Each row is a point on a tangle of strands that fork, close into loops and nearly touch. The rows are in no order.
In the rows, zero is written as 128.
Two points are linked if the straight distance between their rows is under 154. Some points are linked to none.
vuz: [157 113  99 135  96 184 149 162 137 139 164 127  87 122 158 171  97 173
 119 114 105 149 114 104 110 110  92 123 144 171 175 113 171 143 158 144
 130 128 136 121 127 162 120 178 130  62 156 126 122  79  43  83 155 118
 157 172 169 124 132 160 175 166 110  80 148 178  91 103 111  90 162 125
  99 141 133 161 140 101]
Nago: [111 175 117  55 207 130 151 109  73 156 195 196  94 135 171 124 148  93
 108 151 123 116 191  87 115 102 113 166 177 135 165  93 174 116  73 193
 106  92 136 155 125  92 164 138  47 121  95 120 120 158 119 121 103 206
 161  59 128 172 159  87 199 121 173 134 187 153 142 169  92 122  44 138
 118 105 135 161  90  93]
Zuzeg: [126  84 163 172  70 139 135 137 179  92  92  67 160 125 110 106 127 137
 139 135 158  66  83 136 144 159 178 146  46 142 118 168 108 141 156 160
 150 143 123  92 113 171 102  76 161 143 184 113 123 130 119 133 178 125
  95 158 129 119 126 157  60 138  66 111 118 101 131  70 123 130 154 130
 160 137 128 145 136 146]
Dedu: [128 134 110 160 121 143 119 172 135 143  34  93 124 108  80 140 110 119
 117 110 122 154 141 176 152 120 159 104  74  88  74 142 102 115 154  71
 138 152 124 101 131 138 126 130 176 153 166 142  93 118 120 144 113  81
 134 102 115  68 117 143 106 119  81  96 110 139 102 115 161 131 149  96
 105 119 119 103 116  79]
suf: [104  99 144 135  62 119 135 111 156  95 147 112 136 158 127 107 119 160
 128 126 144 112  87 114 133 130 114 151 142 158 157 114 138 150 126 123
 144 132 117 132 145 165 105 109 129 105 135 142 171 124 127 113 177 130
 111 186 134 154 128 142 121 180 125 154 105  91 135 100 117 138 152 155
 173 141 141 119 160 175]
duk: [142 160  99  84 145 169 177 139  93 196 196 189  84 146 177 175  92 143
  77 111 109 166 143  85  95  89  98 160 179 148 185  76 174 144 105 183
 130 116 160 145 154 140 134 196  66 119 138 140 122 116  67  63 110 172
 183  96 130 159 158 140 217 136 157  93 149 186 117 126 102  83 107 127
 123 129 145 158 134 110]
Meza: [129 131 122  98 160 119 126 128 109 154 120 156 116 107 143 131 136 124
 121 129 107 133 170 129 118 122 136 131 149 135 131 122 149 115 116 144
 114 114 135 146 128 126 147 152 115 137 116 108 123 142 114 132  92 135
 145  89 122 133 125 132 152  94 132 112 139 147 132 143 132 120 116 126
 110 127 130 160 108 103]
fami: [127 147 108 170 131 113  82 173 115 138  88 107 132 135  56 106 125 133
 174 147 144 193 106 170 144 101 145 100 116  72  68 133  59 108 126  30
 140 122 118  96 126  98 100 108 170 112  90 160  85 127 178 162 100  91
 136 144 136 121 107 119 116 153 118 138 113 117 144 147 147 151 165 131
  97 114 111  60 149 114]
pefo: [112  99 167 160  78  94 154  72 167  91 108  79 183 167 100 117 145 139
 119 126 161  41  97 146 167 166 174 156  72 116 112 144  89 127 144 152
 170 171 150 110 138 140 113  96 126 189 170 128 143 173 169 136 166 131
  82 147  99 143 135 139  34 120  99 163  95  64 145  75 135 137 122 150
 188 125 139 110 134 198]
reko: [156 135 125 161 161 145  77 185 124 102 136 127 117 113 110 113 133 129
 191 160 137 182 100 123 106 126  96 100 146 110 110 145  90 132 128  84
 112  78 105 105  82  85 112 110 159  62  65 133  65 106 149 169 131  78
 122 153 149 118  87 113 141 168 127 130 168 143 116 174 121 147 168 143
  79 105  86  94 153 101]
Nobes: [166 113 147 126 186 143  86 144 132 104 102 119 113  56 136 129 138 111
 156 130 108 120 151 144 117 145 143  99  97 130 123 169 148 116 135 131
  96 112 110 110  54 121 155 124 145  91 121  99  80 108 110 170 114 105
 110 109 135  95 106 119 105  95 100 104 164 173 101 168 114 133 121 107
  75 130  90 176 112  74]
paza: [ 90 138 133 111 103 128 129 110 144  97 195 139 115 199 139  99 103 146
 151 129 158 140  86 103 126 117  71 147 200 169 152  81 133 168 102 134
 132 121 135 161 138 115 109 110  89 111 109 156 185 116 158 127 167 150
 125 204 142 172 127 101 165 177 191 193 117  73 148 146 120 152 123 158
 184 138 130  92 175 185]
lutu: [137 142 121 130 178 120  89 145 111 131 101 141 124 102  99 113 131 115
 168 144 123 168 141 151 131 115 135 112 146 101  83 132 104  97 113  83
 114 109 121 123 102  93 132 122 142 121  79 127  87 133 165 164  83 104
 143 104 128 123 111 107 134 112 140 132 138 136 148 176 136 145 131 133
  87 108 106 116 126  97]
Fakuz: [120 172  98 107 180  82 128  83  84 190  77 173 150 148  95 144 136  94
 117 102 126 178 182 159 160  92 131 110 137  71  58 128  85  84 105 100
 127 150 124 143 189 106 140 130 132 182  99 146 142 154 181 134  68 149
 167  70 105 112 148 118 142  78 180 156 114 102 153 140 173 124  87 111
 119 118 143  86  77 113]
vamam: [108 151  98 127  54 111 146  85 118 149 156 144 152 208 115 126  90 156
 113  82 156 175  81 124 142 112  87 129 183 139 144  67 116 136 127 115
 180 154 128 166 232 149  89 135  98 122 133 159 192 117 149  75 172 148
 140 151 141 143 138 121 163 170 165 176  76  65 122  95 144 130 153 124
 190 158 139  59 163 198]
nufo: [130 162 104  67 149 133 171 122  86 188 185 184 100 137 182 156 123 133
  82 124 106 133 155  88 105 104 111 159 181 146 175  91 177 137 100 200
 128 118 141 150 159 132 142 181  62 138 136 123 149 140  87  79 105 181
 164  80 117 154 156 139 194 117 155 109 149 162 128 132 115  94  89 131
 131 128 149 159 118 121]
zunur: [121 128 111  99 129 123 136 120 111 152 143 157 123 123 134 128 131 139
 119 122 119 136 148 122 116 124 121 145 162 147 145 104 151 127 118 143
 124 116 132 150 153 131 130 146 110 130 125 123 151 147 122 120 106 136
 143 111 125 136 129 129 158 119 146 124 130 128 140 131 126 122 128 134
 134 137 141 146 124 136]
ruzon: [171  95 148 137 128 161 102 148 154  79 143 100 122  77 155 128 130 145
 160 143 130  96 113 109 110 155 114 124  87 161 158 169 159 157 156 143
 105 109 101  95  67 162 130 115 164  53 135 114 112  95  75 146 163 107
  91 183 163 113 125 136 112 140  94  87 177 159  96 124  98 120 148 109
 100 146 110 187 130 108]
Zami: [100 143 137 149 126  75 128  66 141 123  87 106 186 152  66 122 141 117
 139 135 157 109 138 172 176 136 171 119  69  78  91 140  69  88 141 101
 159 166 150 117 153  99 122  89 146 197 140 153 149 167 211 156  91 127
  99 120  89 114 125 114  53 105 134 188  81  70 169 114 153 163  99 118
 146 141 138  79 108 162]
subu: [162 149 107 145 171 175 132 179 115 139  72 160  86  84 127 158 135 106
 153 104  69 198 136 159 109 103 131 101 148  92  89 145 128 109 131  62
 109 109 122  95 110  72 147 135 140 101 101 124  44 101 113 149  90  91
 170  75 128  83 122 126 158 100 126 102 167 174  95 175 124 128 141 114
  46 106  96 127 119  38]
fip: [139  75 173 165  80 136 136 138 184  80 123  68 154 104 138 110 136 135
 144 139 146  47  90 123 135 166 163 149  52 160 138 179 130 157 155 165
 127 139 118  97  91 170 115  77 159 121 173 101 128 118 103 136 190 130
  84 171 141 134 129 157  64 136  74 112 144 121 128  87 109 119 141 127
 152 140 129 175 131 145]
muli: [154 150 108 115 182 154 128 159 111 150 124 176  90 113 142 145 123 112
 142 125  94 181 159 132 116 107 113 124 173 110 119 116 135 108 110 115
 112 104 133 126 114  92 152 148 102 104  76 117  69 128 113 138  95 118
 175  80 130 124 127 107 192 110 146 107 169 164 115 177 111 130 131 135
  79 102 115 136 120  62]
vol: [ 91 154 128 141 131  71 133  56 121 153  80 121 184 157  87 143 148  97
  97 114 149 114 156 160 163 140 162 104  75  70  81 145  79  89 142 118
 152 175 143 141 177 108 134  99 150 221 165 151 154 174 198 131  91 131
 109  85  79 101 148 123  60  85 145 156  78  82 156 115 177 136  86 103
 151 136 156  76  90 159]
Taf: [116 133 129 126  91  75 149  33 130 103 174 140 167 208 133 133 123 158
 104 110 155  97 122 124 144 125 100 149 164 147 147  92 111 134 129 169
 156 174 137 169 181 129 132 127  71 159 124 137 224 150 167  91 160 161
 111 143 123 170 148 125 100 141 181 199  82  68 132 106 143 136 121 150
 226 136 129 104 147 219]
pesol: [116 177 103  59 182 125 165 108  78 183 190 204 101 151 168 140 137 112
  95 133 119 133 177  91 117  95 110 170 186 137 167  82 170 131  79 195
 124 111 138 152 157 113 149 156  44 132 113 128 139 154 114  97 101 205
 166  63 127 164 162 114 200 113 179 134 166 146 144 156 109 106  64 137
 132 119 145 156 103 116]
Vuvu: [100 104 163 149 111 120 146  94 162 116  85  85 166 110 134 129 165  83
  68 131 132  44 111 126 153 184 198 129  59 107 101 174 107 119 153 185
 139 172 128 114 124 136 126 124 143 227 210  99 136 155 140 119 144 128
 100  97  98  99 140 135  34  63  82 112  80 113 158  76 152 112 124 121
 172 126 154 137 100 180]
bimur: [136  99 128 147 111 145 121 156 147 119 110 105 128  92 119 130 125 143
 138 132 122 118 127 135 124 133 144 126  90 146 128 143 141 132 149 121
 126 132 118 116 110 166 119 129 157 108 150 117 117 114  89 134 143 108
 116 142 151 103 114 144 111 135  90  96 133 148 106 113 134 122 161 121
 111 139 124 155 125 105]
bafur: [113 159 101 144 134  99 105 116 100 149 117 139 142 151  61 106 135 133
 167 128 143 200 123 159 151  89 128 113 144  93  71 114  63 101 113  69
 143 125 131 130 162  90 105 108 131 139  81 153 138 140 192 151  88 117
 154 126 138 134 123 106 143 133 171 171 106  91 167 138 151 147 128 126
 129 128 129  54 132 142]
zup: [156 127 114 159 133 163  89 178 137 102 137 127 103 113 124 127 122 142
 179 142 124 179  97 123 109 131  95 100 140 128 127 139 115 145 139  86
 113  93 107 104  90 121 107 124 159  46  92 127  86  92 118 147 144  83
 128 172 157 106 105 121 156 172 111 112 164 150 101 153 121 138 181 137
  86 113  98 111 147  94]
gifaz: [150 119 116 130 131 162 110 157 130 110 166 136  96 106 149 129 112 146
 153 138 120 159 116 104 107 133  96 120 152 158 158 129 143 141 134 130
 109  91 119 124  94 128 123 134 137  56 110 113 107 102  97 136 141 107
 128 169 155 127 117 118 167 165 124 103 159 153 111 145 109 130 160 133
  98 130 118 151 138  96]
Kikid: [ 94 138 129 137 124  89 138  81 125 155  62 113 177 131 113 147 155  84
  64 117 139  94 158 144 151 158 170 111  72  84  88 146  93 100 142 140
 142 173 131 136 169 126 134 122 149 233 190 135 141 162 172 123 107 135
 114  71  80  94 149 129  63  72 126 121  77 108 153 107 179 124 101 106
 153 127 157  99  89 164]
vut: [147 144 101 102 130 189 165 155 118 177 200 167  76 145 162 165  84 147
 103 113 110 180 127  86 102 104  86 144 190 158 188  74 163 139 117 156
 132 105 155 144 141 132 117 181  88  84 131 140 113 101  78  85 126 145
 181 130 145 153 143 124 227 163 148  99 149 173 112 137  99 102 136 132
 109 132 139 151 145 103]
fof: [ 93 122 141 139  81 109 123 115 153  72 167 121 129 197 128  96 113 150
 171 136 153 141  66 105 139 124  81 139 168 154 147  94 117 167 110 110
 143 127 130 141 133 136  98  97 114 107 101 167 177 108 166 133 182 141
 108 225 133 171 121 113 148 194 164 198 112  74 152 130 121 161 134 169
 183 137 127  77 183 195]
Nazul: [159  95 147 137 106 165 103 155 157  77 160 108 119 101 160 119 117 149
 171 150 143 116  92  94 109 159  91 124 104 163 172 161 158 167 147 139
 109  94 104  99  70 163 120 110 169  35 129 120 125  87  83 136 180 112
  95 217 163 133 129 130 133 172 106 104 170 147 105 114  96 129 155 125
 110 143 118 163 143 114]
Boso: [125 118 136 103 100 112 157 115 117 145 164 135 128 109 169 136 150 133
  77 127 109  75 136  98 102 135 138 147 144 163 156 126 168 141 123 186
 125 146 134 145 142 149 143 164 108 146 163 104 174 144  90  89 124 153
 120 110 124 136 131 161 122 110 132 100 114 140 128  99 130 100 125 133
 152 137 148 171 119 156]
fik: [133 162 129  72 204 156 133 132  85 144 216 178  77 115 172 118 130  95
 117 159 119 124 169  84  88 120  97 159 174 147 183 104 184 119  81 173
  99  77 142 151 101  84 156 130  72  87  77 114  93 136 113 143 108 180
 156  87 143 177 155  77 205 151 172 122 194 167 129 180  72 129  62 128
 108 100 126 157 106  70]
piba: [112  97 150 156  98 122 125 125 162 106  92  86 161 118  96 110 132 131
 140 139 152  89 113 145 143 152 173 140  63 127 115 153 109 123 142 125
 140 132 130 106 112 155 108  89 162 152 156 121 126 143 145 144 147 123
  91 144 121 116 112 137  72 133  83 129 107 107 142  99 131 144 143 123
 136 132 129 139 133 136]
Bame: [113 135 108 130  59  89 154  54 111 137 157 145 165 206 124 134 113 154
 100  90 153 130 103 131 136 115  97 135 171 135 148  86 119 128 137 144
 176 182 128 170 225 144 112 132  87 148 147 146 206 140 146  71 168 150
 121 128 130 151 147 129 123 141 167 172  73  68 119  91 147 125 143 127
 211 149 143  73 151 211]
mafuz: [110 111 138 113 167 112 114 133 127 153  69 119 138  78 140 143 151  85
  86 128 103  97 185 140 136 145 171  99  91 108 107 156 136 115 129 146
 103 143 124 137 110 138 158 152 139 196 159 104 121 139 119 137  94 139
 132  62 100  97 129 135  90  59 109 110 120 164 126 145 165 118  99 111
 104 129 123 156  85 111]
gorer: [159 113  97 153  91 177 145 176 148 126 114 118  96 107 136 167 113 167
 129 110 108 139 124 129 123 112 119 116 108 155 148 125 156 142 172 120
 135 148 127 106 127 171 128 167 141  84 168 123 118  82  33 100 157 102
 150 161 169  91 127 160 145 153  86  73 150 174  84 104 125  96 176 113
  94 135 124 145 129  96]
mim: [118 103 165 129  89  82 154  58 156  79 161 109 174 177 138 120 144 155
 113 125 148  45 114 123 143 150 126 167 124 154 142 121 125 144 130 159
 139 155 143 142 136 139 138 109  94 167 126 134 190 161 155 121 162 151
  95 165 109 174 138 135  71 133 138 179 104  78 137  98 123 139 122 161
 205 128 136 140 145 216]
Napov: [114 131 127 107 159 102 122 118 110 176  59 139 139 106 122 152 142  90
  87 123 115 126 182 151 145 129 164 108 111  94  89 132 120 106 122 118
 113 149 125 138 153 130 145 152 141 199 144 127 124 143 143 132  89 137
 144  60  88  95 138 135 113  65 132 114 111 145 130 137 173 113  97 110
 109 119 138 123  88 115]
Vide: [101 145 141 145 147  80 111  88 140 127  78  96 177 126  68 110 142 107
 153 150 157 117 141 176 168 141 180 109  62  73  84 148  67  84 134  87
 141 146 142 102 120  90 124  86 161 195 130 146 118 153 213 178  78 131
 107 118  83 112 112 109  46  95 121 185  90  85 188 136 151 161  93 120
 116 134 139 100 113 138]
febu: [110 127 137 122 106  70 151  39 133 106 152 139 173 181 127 131 146 144
 110 122 142  75 135 134 145 131 126 145 145 133 138 112 111 126 129 158
 146 166 136 158 165 124 140 124  85 173 130 136 199 166 170 104 132 152
 107 124 113 155 142 135  90 113 166 183  90  79 143 111 147 138 113 136
 197 133 139 114 125 206]
risi: [155 132  96 119 105 200 164 166 129 159 193 142  79 148 169 171  77 165
 104 113 110 176 109  88 104 106  83 134 179 169 193  80 173 148 135 155
 134 114 149 140 129 149 107 191 103  68 142 139 120  82  58  70 144 126
 177 171 163 142 136 144 219 177 129  95 136 179  98 113 103  96 151 133
 105 138 138 153 151 110]
Funo: [120 137  97 101 111 136 145 121 112 163 170 162 109 158 134 130 111 146
 121 112 131 167 120 112 121 111  96 148 189 147 160  84 145 139 113 133
 138 114 129 154 176 133 107 152 100 116 121 136 154 130 122 106 128 139
 160 132 135 147 132 118 196 147 167 132 124 114 139 128 126 121 139 135
 143 137 144 124 144 145]
turoz: [134 124 108 172  94 158 127 172 148 127  47  82 126 120  85 134 108 138
 114 115 133 141 124 157 147 130 155 118  67 108  92 145 109 127 160  95
 148 164 121 100 139 171 111 130 169 143 185 136 107 113  92 122 143  90
 128 128 133  69 119 153 101 137  59  83 108 131  98  90 156 123 171 100
 124 122 126 106 128  92]
vis: [113  97 152 122  82 101 148  95 150  92 163 115 143 157 144 109 136 151
 120 122 143  79 108 116 129 135 117 163 136 163 161 119 146 154 124 144
 133 133 126 139 132 147 128 114 116 132 132 129 180 141 132 115 163 136
 103 166 124 162 126 144 105 150 132 156 108  96 140 103 112 137 134 153
 180 137 135 143 151 187]
tizav: [147 140 106 132 163 155 125 171 118 153  54 145  96  97 112 155 123 109
 134 101  79 181 151 168 136 100 142 105 133  91  79 132 115 104 132  61
 115 126 129 107 126  95 137 147 152 130 121 127  71 108 122 148  92  87
 159  74 119  81 126 128 139 101 113 107 140 162  99 155 148 122 138 113
  71 109 107 118 114  54]
nume: [143  89 198  97 139 122 144 114 148  65 206  93 128 122 195 100 146 122
 124 141 130  13 111  97 112 174 118 158 112 178 184 177 180 171 128 193
  83 106 135 149  52 137 172  99 116 115 117  95 172 136  99 123 150 151
  59 177 130 189 144 143  86 117 111 134 145 136 128 112  71 126  86 140
 150 135 129 204 143 159]
Marop: [125 132 110 166 102 135  94 170 132 130  81 104 127 126  74 116 114 150
 162 137 132 179 108 161 142 118 144 110 104  96  85 127  86 119 138  47
 146 128 114 106 135 142  91 122 164  98 120 149 102 115 141 140 126  93
 129 153 143 105 112 129 128 171  94 116 114 123 120 123 141 147 179 129
 103 117 116  76 145 108]
sopu: [ 99  97 153 148  61 104 129 106 162  69 145 101 145 188 124  94 112 157
 165 136 156 112  64 111 147 134 103 148 135 150 150 110 116 157 124 103
 152 134 129 117 135 157 105  88 125 111 113 157 171 111 159 137 198 141
  98 226 129 169 126 127 111 199 135 184 103  79 147 105 108 161 144 173
 187 132 135  89 181 201]
ponis: [162 166 137 146 205 140  78 179 101 102 165 143 122 126 110  90 148  97
 190 174 158 173 126 114  83 117  85 105 169 102 114 145  94 118 101 106
 100  70 107 118  81  43 136  96 142  94  24 133  51 129 170 192 114  93
 146 118 139 142  86  93 150 158 172 146 184 137 139 215 103 158 121 139
  84  94  74 101 134  98]
faf: [108 160 117 165 120  90  90 140 113 138 109 112 149 153  44  95 140 137
 183 152 156 195 108 170 148  89 134 102 121  75  70 132  43 103 123  52
 154 122 130 107 151  80  87  91 156 131  77 169 116 133 202 164  90 114
 131 155 133 135 111 107 113 155 150 172 104  88 168 134 149 159 139 135
 124 132 115  41 148 149]
Vizat: [130 146 109 139 151 137 116 163 118 164  35 126 110 108  92 145 117 105
 113 103  97 174 156 182 155 103 156  98 110  73  60 130  98 103 136  51
 119 147 124 109 140 107 134 141 169 153 138 145  85 113 140 155  85  89
 152  74 103  79 131 133 118  91 110 112 114 139 112 144 163 129 129 106
  90 112 124 102 112  71]
mabi: [109 101 152 145  83 104 144  94 157 104 109  99 166 148  98 114 143 140
 119 126 152  70 105 139 144 146 163 152  88 129 127 135 110 127 138 131
 152 153 137 124 145 148 115  99 132 166 155 133 147 159 150 128 155 127
  92 140 112 131 122 147  67 132 106 145  95  88 138  83 131 142 137 138
 169 132 140 118 131 177]
Kabaz: [112 134  99 113  79 148 148 136 128 152 177 144 107 172 138 130  96 157
 119 110 135 174  89  97 116 116  84 137 192 160 171  72 152 151 120 122
 154 118 132 153 181 145  83 154  99  90 136 142 157 106 118  90 158 138
 159 175 143 149 127 123 196 177 155 141 116  98 131 119 122 118 152 140
 152 150 144 114 162 151]
mok: [107 132 107 142 103 124 110 138 124 132 132 131 128 145  92 108 123 150
 158 130 140 181 105 135 140 111 117 124 154 127 119 105 104 124 122  80
 144 115 126 133 158 129  93 121 133 108  99 144 136 126 158 131 132 110
 139 164 146 136 116 117 155 162 143 141 110 104 148 132 128 142 160 140
 134 131 135  83 152 148]
Gan: [142 115 106 162  98 163 131 174 151 123  79 104 113 106 106 148 113 149
 131 116 115 141 130 149 136 119 141 112  83 125 117 134 131 134 160 102
 142 147 119 111 127 174 119 146 158 114 166 124 108  98  70 119 151  95
 132 135 156  79 121 153 116 141  72  81 128 154  91 105 142 112 177 104
 109 130 122 127 127  89]
dum: [100 119 112 137  49 113 135 104 136 120 135 120 139 173 104 117 115 156
 125 109 150 151  90 125 139 119 112 138 153 139 147  90 123 140 136 102
 165 144 123 143 190 158  90 122 119 116 136 157 173 126 144 100 168 131
 127 165 141 142 131 132 138 175 137 151  91  74 131  92 129 140 157 137
 180 145 143  79 160 183]
numem: [167 150 127 161 190 145  82 182 109 110 139 137 113 109 115 111 145 107
 191 156 136 182 116 124  90 122 102  99 157 101 105 147  96 121 122  89
 105  71 105 106  70  61 134 107 149  76  43 125  47 116 153 178 111  78
 141 115 137 114  86 107 146 149 145 128 184 151 118 195 115 151 149 136
  67  95  71 102 139  85]
busim: [122 174  96 127 162  94 120  99  88 185 101 160 149 155  78 126 125 116
 144 105 133 208 151 162 160  87 121 115 146  68  57 116  71  93 108  79
 137 139 131 135 187  94 124 122 132 161  83 149 137 148 190 140  73 132
 172  91 122 117 139 108 157 104 187 167 103  96 159 137 158 138 107 116
 130 119 144  68 105 121]
repag: [120 116 141 133 176 131  96 155 143 133  50 102 133  64 116 138 139  89
 111 123 119 110 172 156 150 143 175  87  72  95  92 166 127 112 148 117
 105 137 119 111  82 128 155 124 155 179 162 109  86 118 127 164 102 108
 123  70 101  83 113 125  69  63  87 114 120 163 126 152 157 132 107  99
  93 123 105 156 102  83]
rulu: [133 108 176  85 143 109 154 109 119  87 212 115 115 124 209 103 151 125
  96 140 130  21 128  88 105 155 111 163 138 179 192 149 196 168 107 209
  94 109 141 162  63 126 177 120  94 121 124  97 188 144  99 103 130 166
  80 148 127 185 149 149 107 112 125 129 136 143 131 119  86 115  77 142
 163 132 140 195 131 160]
Guk: [ 90 125 141 140 123 108 138  92 141 141  65 100 171 110 135 147 162  74
  54 126 130  69 135 130 152 172 189 115  60  90  94 166 107 103 147 168
 138 173 126 122 138 136 141 132 150 243 208 113 131 156 153 120 118 127
 108  73  89  87 145 128  45  58  98 100  74 125 157  98 171 114 112 106
 156 123 151 119  97 166]
zonuz: [118 130 112 129 128 109 135 119 105 176  68 129 145 125 100 144 126 117
  95 114 118 140 166 150 139 120 149 121 112 102  89 117 115 108 136 100
 131 153 126 141 178 141 126 150 149 185 148 139 134 150 140 124 100 121
 137  84 107  97 133 138 124  94 127 112 103 128 124 112 169 121 125 108
 128 126 147 104 104 127]
sen: [153  74 194 148 108 141 129 132 178  57 148  76 153 102 162  98 138 128
 176 149 144  36  90 117 129 183 138 151  57 159 152 188 143 164 159 162
 100 119 114 104  63 158 136  67 162 100 138  99 132 114 105 149 187 133
  58 194 130 156 130 138  72 132  89 130 160 121 117 104  82 131 116 126
 133 145 126 193 138 141]
nule: [155 151 113 103 181 170 145 155 106 156 147 179  80 108 165 155 116 123
 121 125  88 168 165 119 104 106 111 137 172 132 150 118 162 121 112 151
 113 103 150 122 109 106 159 161  94  98  97 118  83 119  83 122  99 136
 176  82 135 130 139 113 201 111 137  93 175 183 104 164 102 113 117 131
  80 113 120 159 117  60]
fesa: [101 137 117 110  73 128 142 113 141 129 198 135 111 203 144 112  85 153
 128 113 153 151  80  94 124 121  64 144 210 169 169  65 152 170 100 137
 149 127 139 165 170 134  91 133  88  94 128 156 182 102 143  94 179 156
 145 198 146 163 126 113 190 187 183 178 113  71 133 129 123 136 130 152
 184 147 138  95 177 183]
favi: [136 115 158  87 121 108 155 111 118 115 194 124 117 100 201 120 163 124
  68 135 103  24 130  84 100 148 137 151 141 179 176 143 181 147 112 213
 108 132 139 148  96 136 165 155  93 136 154  91 185 144  89  85 118 176
 103 115 125 158 142 157 107  97 125 105 126 157 131 104 108  94  89 140
 162 134 149 198 114 161]
Rok: [140 134 134  98 190 128 115 141 109 145  96 157 106  87 149 140 136  99
 126 130  93 133 183 139 118 121 146 108 141 128 116 145 153 108 114 145
 102 113 132 131  97 115 162 153 119 141 114 100  96 136 109 144  89 135
 146  69 112 120 126 123 142  78 118 103 158 167 114 165 138 121 103 129
  82 121 114 166  94  74]
Tofev: [160 163 114 133 203 160 120 166 104 134 104 168  96  92 133 140 135  93
 152 123  89 192 154 148 103 108 118 105 167  92  95 138 129 104 104  92
 109 102 122 103  97  57 159 134 120 104  64 117  44 120 130 153  84 107
 178  63 124 108 115 106 175 102 143 112 179 168 114 200 115 137 128 127
  57  97  92 123 117  39]
pufe: [143 147 116  86 180 158 141 141  96 151 187 173  80 116 173 137 116 123
 113 142 109 145 167  95  96 114 105 150 172 152 170 108 175 129 105 181
 110  92 146 138 107 112 155 156  84  95 100 112 105 133  91 125 102 154
 160  90 131 151 146 112 198 124 147 101 172 177 116 158  93 114  95 134
 103 119 132 167 114  76]
vupep: [110 126 142 140 156 107  97 121 139 129  61  96 162 102  78 114 139 104
 142 146 146 117 147 163 155 145 183 113  67  86  86 147  96  97 137  94
 121 134 132 110 101 117 127  99 165 175 138 128 100 139 179 173  95 116
 104 104  98 109 106 117  65  95 102 144 101 118 156 142 147 150 111 113
 107 126 129 126 117 119]
gikuz: [111 124 122 122 106 107 147 107 108 161  96 129 154 119 123 148 138 118
  78 117 124 105 145 133 123 127 151 125 114 123 111 120 126 116 130 134
 139 165 125 149 178 155 133 152 133 194 170 129 152 151 125 104 121 136
 121  90 115 103 131 148 114  92 125 109  99 125 125  96 159 106 130 107
 149 133 152 120 104 152]
Medok: [121 118 134 116  95 110 157 110 117 155 132 133 147 114 149 141 147 127
  73 124 115  81 132 115 109 132 149 134 125 147 134 125 146 128 129 161
 134 159 125 149 167 155 141 159 119 177 170 112 167 147 104  86 128 147
 117 100 120 119 130 154 109 100 134 109 100 129 125  88 143 106 133 119
 156 138 158 143 108 165]
kek: [124 132 100 147 103 142 105 166 123 137 112 127 111 134  95 125 114 149
 153 124 128 195 116 142 136 114 120 116 147 116 109 110 102 122 134  63
 139 114 123 125 153 135  95 135 143  99 105 144 110 115 137 127 124  96
 147 151 147 121 118 123 158 162 122 118 119 127 127 128 137 135 177 135
 111 116 128  85 145 116]
lidu: [151 119 153 100 201 125  96 136 120 119 101 133 109  62 157 132 145  95
 128 138 100 107 179 131 111 146 150  95 113 135 126 168 161 111 121 162
  95 110 122 129  63 119 166 144 130 121 121  94  92 130 110 157 100 132
 119  78 122 112 114 123 116  73 105 107 161 178 112 172 121 124  92 119
  81 132 103 185  96  78]
teg: [154  83 194 122 143 135 126 125 165  59 169  89 140  95 180 101 146 118
 160 150 128  26 104 112 114 185 132 140  73 163 165 196 166 166 145 179
  81 106 116 126  50 140 160  83 151  99 126  91 137 120  98 146 165 136
  52 179 132 166 126 134  78 112  99 131 165 135 120 116  71 130  95 123
 124 149 122 214 131 140]
vuk: [159 106 135 135 146 149 101 153 145  98 117 106 122  77 134 127 129 140
 165 135 119 121 127 134 117 143 135 114  96 142 128 159 142 134 147 120
 107 115 105 103  77 149 132 124 163  79 135 106 101 106  98 156 139  98
 107 149 154 103 111 134 113 131  95  96 156 158  98 141 121 132 149 113
  95 135 104 170 127  91]
Balu: [141 108 128 134 108 169 108 165 142  93 175 126 104 120 158 123 107 148
 156 146 133 147  89  89 107 141  81 123 143 168 173 137 152 159 135 128
 117  88 113 119  92 145 111 123 151  36 120 123 127  87  94 128 170 108
 113 210 161 137 129 123 163 188 120 110 158 144 111 121 104 128 159 136
 113 137 124 142 149 108]

A piece is two or more points that can be reached from each other along the links. Count, over all rows, the pieces, the separate loops (a circle has one, a figure eight two, a Y none), the forks (points with three links) and the tips (points with one).
pieces: 4
loops: 2
forks: 3
tips: 7

A fork is a point with three links, a tip a point with one. Leave the first point through the second and follow the links. Name the first fork or tip that comes.
dum, vamam: suf
nufo, duk: Gan
Vuvu, Guk: vupep
fesa, Kabaz: vuk
pefo, mabi: repag

How many points has the smallest loop of links through each point below? Write - if it is on no loop.
nule: 19
mim: 8
zup: -

Name the points in between on the shortest way along the links from the first point to the second, in order.
Meza, Gan: Rok lidu Nobes vuk bimur
subu, Nazul: tizav Vizat Dedu turoz Gan bimur vuk ruzon
Fakuz, mok: busim bafur faf fami Marop kek
sen, gikuz: teg nume rulu favi Boso Medok
duk, paza: vut risi vuz gorer Gan bimur vuk Nobes lidu Rok Meza zunur Funo Kabaz fesa
